The views of a scene show one set of named points, each view turned or mirrored, shifted and resized as a whole, with a little noise and some points left out.
(in the rows, 100 means zero)

Scene 1
View 1
Q251: [100 106 114 109  99  99  81  90 120 105  54  87  82 147  96 100  93  94
  76 116  72 108  99  82]
Q419: [ 95 101 119 124 109 108 109  98  93 124  90  95  99  82 118  98 106  92
  66  96  87 126 120  77]
Q595: [121 102  94 112 115  90  75 128 120 117  73  87  89 111 109 100 102  85
  83 112  82  94 105  82]
Q919: [ 83  93 112 108 119 101 107  94 111 134 107  89  94  77 128  99  81  81
  59  98  81 120 106  84]
Q946: [ 89  82  88  98 113 118  77  88 117  91  76  93  98 120 126 110  88  88
  69  87  76 115 109  74]
Q18: [ 92  99  99 101 101  99  75  89 123  96  61  93  84 150 109 100  97  96
  78  99  72 110 101  80]
Q382: [108 100 109 100 109 108  93 106 115 113  76  72  98 117 118 123  81  76
  77 118  79 106  93  98]
Q799: [107  90 103 101 110  90 107 117 111 126 112  74  94  78 130 113  84  65
  75 104  94 108 102  95]
Q226: [106 103  99 103 116  89  86 122 119 125  85  90  92 108 120 103 102  85
  81 104  82 103  98  93]
Q114: [114  88  86 118 120  97  70 111 121 113  81  95  86  91 110  87  93  89
  69  97  82  98 121  57]
Q486: [ 94 101 102  99 113 106  94 109 109 115  83  90 104 115 129 115 102  86
  77  96  80 116  98  98]
Q349: [114 109 116 111 110 101  81 102 126 120  53  74  83 131  92 105  76  86
  75 137  70  94  93  85]
Q127: [107 100 112 131 104  98  86  98 106 113  70  96  85 105  98  83 106  98
  69 103  84 113 125  60]
Q800: [128  87 117 112  96  82 102 105 121 116  95  52  74  92  99 107  58  55
  76 138  93  94 103  79]
Q552: [105 104  97 111 120 103  89 124 105 124  85 101 105  97 128 104 119  93
  78  89  83 112 110  88]
Q631: [ 98 110 124 117 123 108  92  95 118 142  69  84  91  99 104  98  75  90
  60 130  67 105  97  84]
Q640: [113  90 102 120 105 113  91 103 101  98  79  86  98  98 114 108 100  83
  75  97  89 114 123  68]
Q507: [110  85  97 103  98  84  85 101 125 101  89  75  76 114 109  98  78  74
  76 109  87 100 108  74]
Q768: [109 105 122 112 117  84  97 109 125 148  89  74  80  86 104  93  69  76
  67 135  77  96  95  87]
View 2
Q768: [129 105  66 100 119  78 118  87 111  77 126  90 115  99 104 106 109  99
 111 102  92 116  80 105]
Q800: [154 117  81  84 116  83 104  86  97  70 129  92 107  84  87 106  95 104
 102  89 101 114  65 118]
Q946: [101 130 107  92  91  85  99  80  84 123  94 111  99 104  96 116 109 100
 105 110 115 123  91 114]
Q114: [106 119  98 101  96  71 122  87  92 101 111 119 116 108 116  89  95 111
 108 102 119 127  71 126]
Q226: [108 108  93  90 113  79 117  91  94  92  98 109  97 107 121 110 108 105
 113  93 103 124  92 105]
Q486: [105 107 100  87 106  86 113  89  86 105  84 109  94 106 111 126 115 102
 112  99 110 120 100 106]
Q127: [114 110  91 104 101  78 108 107  84 103  93 117 143 105 110  94 101 121
 101 107 117 121  83 121]
Q251: [113 135  92  95 117  83  80 100  81 108  92 107 125 100 105 110 105 114
  98 108  96 131  97  94]
Q595: [113 118  93  93 117  71 113  93  86  88  99 118 102 101 125 103 100 111
 108  96 105 136  79 105]
Q552: [100  95 101  91 105  78 130  94  86  98  80 119  96 111 128 116 111 109
 114  95 117 123  92 114]
Q640: [120 107 101  92  95  81 114  96  78 102  86 119 115  99 102 112 106 112
 104 102 126 119  77 128]
Q919: [112  89  88  97  94  89 130  83 106 101 107  94 110 111  94 115 116  96
 118 103 112  99  94 123]
Q799: [127  90  94  82 104  87 130  84  98  82 109  98  89 102 102 117 108  97
 117  84 110 106  86 123]
Q419: [115  83  90  98  96  86 128 102  90 100  85 108 128 108 103 113 115 110
 110 105 121 104  91 127]
Q631: [117 110  65 106 112  78 112  88 105  95 106  96 125 100 102 117 118 101
 108 122  99 122  84 101]
Q507: [123 127 103  86 105  83 100  89  89  95 117 106 106  99  99  98  92 107
 104  88 106 119  83 117]
Q18: [101 139 104  93 109  85  82  96  79 118  91 110 115 105 106 108 102 110
 100 104 101 129 103 100]
Q349: [126 134  74  97 123  75  89  92  91  92 105 104 117  91 107 115 108 108
  99 114  92 137  80  91]
View 3
Q800: [ 89 125 102 143  97  90 112 124  91 162  80  70  44 139 134  96 167  72
  63  73  85 133  88  81]
Q768: [103 109  99 155 103  86 125 114  66 127  89  81  46 112 120  64 151  63
  58  78  87  96  70  91]
Q631: [ 94  97 101 153  90  81 125 117  59 104 113  86  55  91 100  60 130  79
  71  84  83  97  86  80]
Q946: [ 58 102 106 119  82 119 116  80  98  82 127  99  75 119 100  88 114 127
  77  66  87 118 115  90]
Q486: [ 79  85 102 125  70 128 121  88  78  98 122 124  82 129 115  80 129 108
  67  91  91  97  96 103]
Q552: [ 66  81  83 143  65 120 121  86  65  88 107 143  74 121 113  87 131  96
  65  79  93  91  87 129]
Q595: [ 58 100 115 145  72  96 123 106  82 102  97 114  65 129 114  76 142  87
  53  71  97 119  93 139]
Q919: [100  98  60 138 103 121 113  74  66 105 101 106  59 114 114  90 132  91
  79  73  85  78  77  72]
Q640: [ 48  92  76 142  65 106 105  98  80 108 100 121  68 126 105 111 130 105
  82  68  90 124 106  99]
Q799: [100 108  77 135  90 133 119  82  74 134  92 116  60 138 142 101 157  88
  65  81  82  91  78  98]
Q507: [ 63 110 103 127  95 106 109  96 107 119  91  83  61 143 115  87 141  94
  61  65 101 129  92 100]
Q18: [ 50  83 124 116  79 103 110  99 108  81 122  90  83 131  84  61 114 112
  61  81 112 132 107 102]
Q382: [ 80 101 115 130  71 109 124 109  82 118 120 103  70 123 120  84 136 103
  68  87  81 117 105  94]
Q349: [ 73 101 137 141  77  73 125 134  85 111 117  75  62 110 101  55 133  86
  58  87  91 131 101 100]
View 4
Q127: [ 81 109 100 105  90  99 135  98 121  70 126  97  91 112  96 120  80  85
  82  90 110  97 127  72]
Q419: [ 80 115  84 119  85 100 106  93 120  82 113  98 104  95 101 111  96  84
  87  81 133  88 121  75]
Q507: [ 98 101  98  88 102 102 123 103 119 100 115 123  95 110  98 129  91 100
  81 126 109  99 110  88]
Q768: [119 117  85 102 121 102  96 102 130 102 108 133  82 101 118 133  88  93
  85  80  98 100 117  74]
Q382: [ 92  90  68  93 113 103 107  95 111  95 120 126 100 119 103 110  94 104
  94 101 116  95 112  93]
Q595: [ 97  86  82  89 104 106 129 123 111  97 118 117  95 124  91 126  88  92
  86  85 103  99 112  83]
Q114: [ 94  96 106 106  88 109 138 107 112 101 118 112 101 113  90 129 101  79
  83  97  98  91 126  72]
Q349: [100  95  75  82 131 100 117  96 120  83 130 129  76 128 108 118  74 108
  92  93  88 107 123  89]
Q631: [ 99 110  80 107 123 101  98  87 122  89 124 123  81 106 115 114  87  94
  91  74  93  93 134  79]
Q800: [124 110  82  88 110  98 112  88 141  99 103 146  96 112 122 143  91 107
  83 117 113 115 101  74]
Q251: [ 81  96  86  83 122  97 122 102 111  74 138 109  77 121  96 109  67 107
  90 107  99  99 123  99]
Q18: [ 73  92  93  83 114 101 124 107 101  82 138 103  83 118  85 104  76 103
  89 119 101  92 122 105]
Q946: [ 74  87  91 101 104 108 117  89  96  99 132 112 102 115  90 102 102  98
  92 121 106  81 129 101]
Q552: [ 81  92  78 107  91 106 113 120 103  98 114 101 107 110  86 110  98  83
  88  72 123  83 116  83]
Q919: [ 92 118  90 121  99 106  87  91 114 106 108 116 103  84 107 113 106  84
  87  93 122  79 124  83]
Q226: [ 94  93  81  95 107 106 109 123 107 104 113 115  97 110  91 118  92  92
  86  85 112  89 112  89]
Q486: [ 80  91  72  99 104 105 101 109 100 100 119 109 104 109  90 104  96  97
  92  93 124  84 114  99]
Q640: [ 80  95  82 106  83 103 129  90 114  84 119 110 111 117  97 116  99  90
  87 101 126  95 118  78]
View 5
Q640: [101  86  94 100 115  53 123  86 130  73 100 124  97 109  90 119  95 129
  90 118 108  89  67  77]
Q507: [116  89  95  84 102  66 125  75 119  61 109 117 131  65  93 117 109 111
  87 119 107  66  47  80]
Q800: [114 118 103  67 100  73  97  80 146  55 133 137 132  53 118 125 103 114
 101  84 109  74  42  82]
Q595: [130  83  96  90 130  62 135  56 122  73  81 117 126  77 107 105 114 112
  97 108 129  94  64  93]
Q486: [113  68  85  96 111  85 141  74 110  83  85 127 104  79  98  99  94 117
  89 118 117  92  96  64]
Q768: [115 126  98  97 103  95 108  72 130  79 111 122 137  49 107  99 112 107
 117  76 122  93  71  89]
Q419: [ 88 104  94 112 102  80 120  91 116  86  93 112 101 115  84 121  93 120
 109 106 114 104  94  75]
Q251: [100  76  78 127 126  44 128  72 103  67 100 135 129  55 112  87 118 120
  98 134  97  81  65  87]
Q552: [117  78  93  97 119  81 143  67 114  87  69 111 104 104  90 111 101 113
  97 110 132 105  93  79]
Q18: [107  62  77 123 117  48 141  70  97  69  91 124 124  61  95  89 115 119
  85 146  96  71  66  80]
Q226: [123  81  93  89 114  85 137  63 112  79  82 116 122  71 102 105 105 109
  97 108 126  94  82  80]
Q946: [115  67  84 112 106  68 143  77 118  82  97 123 100  77  73  87 104 125
  69 129  96  67  70  66]
Q127: [ 94 103  93 127 119  46 120  81 116  75  90 105 121 106  85 115 116 120
 106 120 111  94  63  98]
Q382: [117  79  89  91 117  71 127  74 130  75 105 143 106  67 110  96  97 123
  89 108 111  86  75  69]
Q114: [125 100 100 101 113  62 135  66 130  79  85  94 119  98  69 109 118 113
  89 108 122  80  49  97]
Q349: [116  93  84 115 130  52 119  68 127  69 110 145 131  41 120  77 118 122
 103 107 106  87  62  94]
Q799: [117  98 102  63  92 109 124  78 127  77 103 120 112  79  97 128  86 109
  96  89 126  89  82  63]

Which points are out of place in each view (at most two, in the order of its rows)? Write - if all are in place.
view 1 -> Q946, Q382
view 2 -> Q552
view 3 -> -
view 4 -> -
view 5 -> Q640
